Points, in no order, along strands that fork, close into loops and pass close to each other.
Two points are linked if the straight distance between their rows is under 96.7. Some points are linked to none.
vedef: -7,-50,-29,32,-27,-36,-31,-17,-27,53,18,-22,18,6,21,-47,-38,10,24,26
Seni: 40,23,7,-34,51,28,-9,-12,34,-17,-36,-5,-18,-33,-42,23,28,10,-21,-24
zilo: 17,-47,0,-19,8,3,-49,-24,-17,-2,-13,25,3,16,30,-16,-12,13,46,11
Fol: 57,-17,-13,-36,10,-45,-36,-5,12,-25,-35,8,58,-9,-29,-38,-6,-42,8,19
Vupuv: 1,-15,9,13,-18,4,14,53,16,18,-19,-14,4,-5,26,-12,22,-11,16,-71
bopil: -22,17,28,-23,20,-54,7,6,-10,-4,7,27,6,11,25,29,-2,12,-35,22
von: 11,12,26,-9,14,18,9,24,-29,-20,55,19,5,0,-4,46,5,-38,12,-34
ger: -39,26,-34,39,-36,5,19,19,6,31,40,-32,4,3,-28,-45,-10,-4,-29,1
fuz: -19,-27,-7,-39,15,-21,-14,18,-64,45,10,48,18,-2,-7,4,12,-18,26,13
mon: -23,22,3,-29,9,-28,25,44,-15,-19,-12,23,-8,21,29,28,14,38,-10,-12
Fasut: -27,-21,18,33,-25,17,2,32,48,-15,45,-26,-43,6,18,22,27,7,-28,-20
tasuz: 31,-7,-16,42,2,-18,-12,-68,15,42,-1,-50,24,-13,17,-5,-50,12,4,30
kub: 40,-11,17,-24,4,26,-31,10,-14,-36,-15,29,-2,27,5,-4,10,22,44,-17
fezal: -13,4,-1,-25,29,-11,-6,31,-12,16,13,33,-33,19,23,12,-4,18,32,-14
Ziva: 17,-12,-25,8,15,-1,7,0,10,0,-42,-32,37,-5,-28,-28,13,-45,-23,-5
dived: -14,-34,-3,-9,9,84,8,5,32,-59,2,25,-27,-25,5,6,73,8,-35,-37
tavil: 25,12,1,75,-21,-54,60,-19,4,62,-42,-21,-8,-15,21,-42,-93,16,20,33
mife: 37,20,4,28,9,11,-15,-75,19,12,33,-24,2,-16,7,-9,-15,3,15,49
runi: -16,-26,15,0,3,42,10,24,24,-15,-9,27,-42,-23,19,31,49,-20,-15,-48
Tevot: -30,46,19,0,15,19,-2,-15,-17,-21,25,30,-2,-12,49,47,33,-16,-16,-1
vamu: 15,52,-1,14,3,19,-13,-38,3,38,42,-12,14,-10,-7,-7,21,-19,12,25
sis: -19,-9,-26,7,-46,26,-2,-51,-21,26,-33,39,7,-16,11,9,-30,-29,17,-11
toda: -8,-5,-10,-21,5,-13,-27,46,-30,-14,15,-15,-22,2,-55,48,32,-1,-10,-46
ref: 14,0,-8,8,-36,-48,-8,16,-28,19,-29,-8,13,6,-38,10,-34,4,37,-20
Lal: -9,12,-1,14,-14,-25,-43,-34,28,-16,15,-10,16,-9,29,21,-53,-15,-21,6
kog: -7,11,-12,39,-58,22,26,-16,-9,43,-15,15,-1,4,17,-22,-39,-26,23,-9
Pum: 19,-18,-1,-13,10,-32,11,-11,-6,59,35,-8,-6,7,-23,18,-12,19,33,38
dunas: 27,-17,-2,-42,28,2,-67,5,-12,-21,-28,9,8,-42,-4,25,16,-16,-9,-46
kalot: 39,-23,15,-20,18,-35,-14,-18,-15,41,24,-10,17,2,-20,17,-60,-28,50,46
Vovuk: 14,3,-10,-25,33,35,-2,-30,-36,-20,-54,36,24,-40,-34,8,48,7,-18,-17
foz: 16,8,23,-8,-8,7,-43,-22,29,-64,8,-15,-23,-3,9,19,25,15,-20,13
leror: -20,-13,-5,-44,12,14,19,13,6,-34,18,21,33,16,34,-27,14,-1,-35,19
remak: -2,-67,-23,-2,-8,-24,-53,-3,-22,49,-27,2,-7,24,27,-41,-12,14,51,17
nitu: -14,-12,35,-4,53,-29,3,24,-18,-9,-13,-20,-28,36,-4,-14,-23,25,34,37
sop: 9,-6,-28,-3,-19,-38,-11,-9,-59,36,-22,11,50,20,-16,-6,-19,-3,46,9
gukuz: 28,12,0,48,-55,-57,2,-41,44,23,-12,-22,39,-16,48,-59,-73,6,5,43
Mokuf: 36,-6,15,-34,42,53,-12,-6,9,-45,-35,-11,-25,-4,-19,33,44,45,-4,-21
zoz: -10,-4,28,-4,-8,1,-12,-14,-41,-10,16,50,6,-3,12,43,-19,-30,19,-14
dep: 38,-40,-4,-67,69,67,-22,2,-10,-23,-55,-5,3,-13,-36,17,41,35,-15,-57
levo: 41,-5,9,-56,33,26,9,31,-21,-11,8,38,-5,-12,8,-12,60,10,4,-22
Velor: 1,31,6,58,-40,-33,50,40,-8,22,-2,-26,-3,9,30,-29,-6,39,11,-34
tozez: -26,-19,12,-1,-14,9,21,41,10,-18,-35,24,-10,-9,13,-10,10,-18,-2,-40
Padin: -21,17,37,-39,24,1,-4,0,-28,-17,10,46,31,-5,37,54,9,-6,-11,-6
pofa: -17,-12,4,-9,-47,4,-31,11,32,-16,54,0,-10,-9,20,21,5,-12,-26,-15
miguf: -5,8,3,-7,0,-3,35,-13,52,-16,-44,-13,-17,6,-1,-9,-5,25,-27,19
vom: 4,-19,35,28,44,-3,-1,-9,-1,-28,-33,3,-25,24,1,4,-37,6,26,56
bized: -39,-19,-37,14,-24,4,-4,-3,45,20,20,-37,-8,23,-50,-30,-11,-6,-28,12
puve: 15,30,-24,32,17,-26,18,-40,-2,32,3,-69,30,13,23,-9,-37,46,-10,5
kode: -14,47,14,9,7,8,35,13,-12,-19,15,31,-1,-16,43,-5,40,-8,-22,22
Nure: -28,51,-10,-20,4,13,5,17,-10,-82,-27,17,-26,14,-13,-22,20,28,-38,9
kebas: 22,16,16,-7,20,50,-4,28,-13,-22,48,-16,25,-9,-20,20,-14,-73,-7,-15
pilo: 24,7,-7,31,-51,-53,32,-33,9,44,6,-10,-4,-32,23,-37,-85,21,21,44
Nukop: -15,-1,-13,-55,33,-12,-25,-8,-69,34,6,36,-20,-17,-19,34,31,3,15,-13
noz: -34,19,-12,37,1,4,-45,-39,-5,-26,8,-23,-2,10,1,7,-44,-12,-11,29
Dirit: -34,3,-13,5,-37,-38,35,4,1,35,12,7,4,10,-7,0,-28,-11,-7,53
Tif: -35,27,7,28,7,-1,-29,10,-17,-68,-30,11,-30,-3,14,-20,31,2,-19,6
temo: -15,-7,-8,5,-50,-10,2,-41,-8,3,-37,34,60,-21,19,-5,-38,-53,10,10
gesa: -16,37,12,40,11,-19,26,20,-9,11,12,-28,-24,6,2,-21,-9,20,7,-10
nam: -7,-15,-10,-10,-5,-21,-13,-32,-2,-20,-34,21,31,-41,-36,46,-2,-54,-43,11
Mel: -21,19,-5,-14,-26,-21,51,-9,0,9,-1,19,33,-8,-30,7,-17,-58,-19,22
gimab: -2,7,-31,-20,-20,-10,35,-17,-2,-4,-30,8,64,-6,-5,-16,-65,-52,-11,20
momek: -9,57,4,38,-9,34,30,30,5,-9,46,3,-35,-11,3,-42,74,2,-6,-17
Vozu: -5,39,-10,64,-40,12,21,29,5,18,48,-22,-17,-24,-13,-43,38,-8,-15,-1
Liriz: 9,-10,-19,16,-16,-69,11,-11,28,83,-26,-20,6,-30,-7,11,-18,11,16,-8
sepi: 2,4,4,-13,-25,-36,-15,42,-25,-18,3,19,-5,17,-50,26,-17,-20,18,-39
nubuz: -11,-16,-20,3,-34,27,1,12,-24,17,-6,26,-15,23,-39,-28,15,12,23,-7
bov: -5,-26,-16,16,0,-41,-7,9,-39,49,-10,2,27,12,19,-28,-68,-10,30,12
Votaf: 17,5,-2,22,-27,-17,-50,-33,2,-18,-17,27,35,-30,25,-1,-29,-51,-3,6
Mik: 41,-1,19,14,-12,-4,0,-4,-12,33,50,-12,-23,-5,-33,25,-53,-42,60,43
Luv: 19,-22,27,-30,23,37,-14,-13,8,-25,-16,-5,-11,46,-18,9,14,45,16,-1
dom: 18,17,23,-31,51,41,6,44,-32,-25,-20,27,-65,-46,-14,30,68,11,-1,-43
tibol: -36,-22,10,14,-14,11,25,28,14,-27,30,1,-26,27,1,9,37,17,-28,14
bim: 34,-22,17,-4,17,30,-19,0,-25,-13,16,4,17,5,-29,-1,-23,-57,24,4
Pilud: -1,-20,10,12,17,12,28,-32,5,84,29,-4,-24,-2,20,24,-6,-12,38,39
pegub: -23,13,-2,38,-1,-6,-32,-15,-25,-16,-18,-6,-6,-12,-4,12,9,-10,-3,12
Teke: 41,-6,19,49,-48,1,29,30,56,9,26,-34,-7,8,22,-46,-22,-3,17,-2
soka: -22,-32,1,42,29,6,9,-50,-37,67,8,-12,7,15,12,-2,-14,14,39,33
Kef: 46,-4,3,42,-33,-40,-10,0,37,3,-6,-28,15,-2,20,-55,-44,-18,3,16
rer: 51,-6,14,-48,2,-6,-35,47,-15,-7,30,25,5,7,20,-16,34,10,33,-14
beb: 34,8,-1,-27,37,11,-31,-15,3,-4,-36,-2,2,-13,-31,22,-24,-13,6,-38
mopad: 3,63,3,-9,18,7,36,37,6,7,26,10,-35,-11,37,-28,54,5,-7,-7
fup: -17,20,-6,-48,70,22,-29,21,-48,-13,-35,31,-47,-56,-8,26,41,-4,-23,-57
tupo: -12,21,-3,-19,12,85,18,-11,16,-60,14,14,-31,-10,-3,16,32,-14,-51,-18
lufe: 6,49,32,-13,7,8,11,-2,20,-73,32,9,-22,1,10,21,-3,9,-13,11
gugal: 32,-8,2,-58,60,19,-49,19,-43,-46,-34,29,-27,-60,-26,41,23,-9,-30,-55
Zud: -20,-9,-14,-17,1,5,-36,-17,12,-48,3,19,33,-18,-10,17,26,-29,-55,-10
bul: -33,-37,-25,1,-47,-21,16,16,-11,30,-15,5,-4,38,-25,-15,-5,46,30,9
Rop: 9,32,-10,6,-16,-46,25,-19,12,27,5,-35,28,1,1,14,-3,43,0,20
kido: -2,1,-33,19,-55,48,15,-16,-14,48,-11,17,-20,19,5,-29,-4,27,45,-20
gizon: -9,-6,-8,-16,34,41,34,-8,-6,-36,-9,-25,32,28,-26,-12,30,20,-49,9
finat: -24,14,-6,36,-16,-7,49,-8,64,20,-22,-22,-10,3,23,-41,-29,16,-11,20
Rit: 25,-29,36,46,7,20,39,54,24,4,12,-26,13,15,20,-8,33,15,27,-57
nis: -2,-24,-7,-16,37,50,-75,-16,-18,-42,33,1,9,4,12,-2,34,-5,-20,-3
zope: -25,22,-10,1,30,16,41,15,41,5,28,-61,20,1,-1,-37,-10,-4,-54,-2
Meva: 1,5,-12,-4,-5,45,-28,-13,28,-28,-13,12,-14,11,40,-22,49,20,-12,-32
ledi: 31,-26,23,26,-8,19,36,12,32,24,34,-14,18,18,28,-24,15,-3,18,-2
kavi: -6,48,-27,4,-2,50,21,-48,-16,6,23,-2,9,16,-18,0,-1,14,6,23
lif: -29,-14,11,0,-32,-26,11,23,20,-3,31,-16,-17,16,-53,23,43,27,-18,13
gike: -18,27,-22,2,7,-2,55,12,47,27,10,-50,-12,17,21,-22,-45,20,-36,8
Numun: -1,39,-8,-33,5,50,9,24,11,-64,-4,8,-12,-5,-22,-20,39,-8,-18,-9
vedor: 10,-10,-7,-22,17,38,-79,-32,30,-21,31,-21,-13,13,7,-3,13,9,-10,16
deku: -12,2,-4,-32,-48,-15,-18,0,22,-37,38,20,31,1,9,21,31,-18,-60,-28
sep: 6,18,-7,24,-50,-67,50,20,15,60,-10,-15,14,-11,15,-12,-32,16,15,-32
siz: -34,26,-12,1,17,44,33,15,17,-43,20,-43,12,11,-17,-3,17,2,-63,5
Fepib: -3,-45,23,66,-22,-10,36,-9,5,32,-33,-2,4,14,-5,-15,0,17,33,39
tubek: -6,-40,-5,-41,22,-6,-33,26,18,32,-9,-11,-12,-1,11,16,-35,-23,0,-40
doma: -4,-9,10,60,4,-16,52,21,-9,28,-1,-11,-3,5,-14,-9,30,27,32,15
Fupo: -4,-27,-7,-39,22,-34,-31,18,-52,17,-14,10,-3,3,-33,43,38,24,15,-35
ver: 19,-27,29,43,-14,-9,21,-25,6,-17,-27,5,1,24,9,-26,-41,5,43,42
Ran: -4,25,26,-33,6,-9,11,37,-3,-77,-3,19,-25,1,6,46,26,13,-16,-15
pariz: -7,-45,23,4,35,51,-44,-19,-30,-22,9,14,5,1,-12,3,10,-38,10,8
Kadin: -44,-57,-20,10,-41,-35,20,-10,3,59,-5,24,10,28,-11,20,-17,10,18,44
datu: -11,-36,-22,-36,37,26,5,-19,2,-15,-19,-4,37,37,3,-24,-9,9,-30,13
segil: 4,51,-5,-15,8,-16,10,-20,57,-33,3,-16,-29,11,11,22,-26,18,-29,9
lodu: -29,1,19,-11,16,-44,-11,15,-13,8,-21,32,-29,10,23,-7,-24,16,42,29
duk: 22,-1,-3,-9,-3,-69,-2,-26,18,40,-18,-22,24,-7,12,55,-26,20,11,-4
kos: -29,32,-18,-16,14,-3,-59,-4,6,7,-5,-41,-33,5,-15,20,5,23,-42,-28
tir: 6,-15,-9,7,-36,-15,2,18,33,9,18,-22,6,-4,-52,-13,20,-8,-7,6

A piece is all that can be reached along the links. How many separate loops has the piece of each point below (a circle has one, a figure eight two, a Y none), and how many tips (points with one link)?
mon: loops 1, tips 3
sop: loops 0, tips 4
soka: loops 0, tips 2
tupo: loops 1, tips 1

How many points has the smallest loop of links through each point below? Write none if it is on no loop.
bim: 13
gimab: 10
Nukop: none
Lal: none
miguf: none
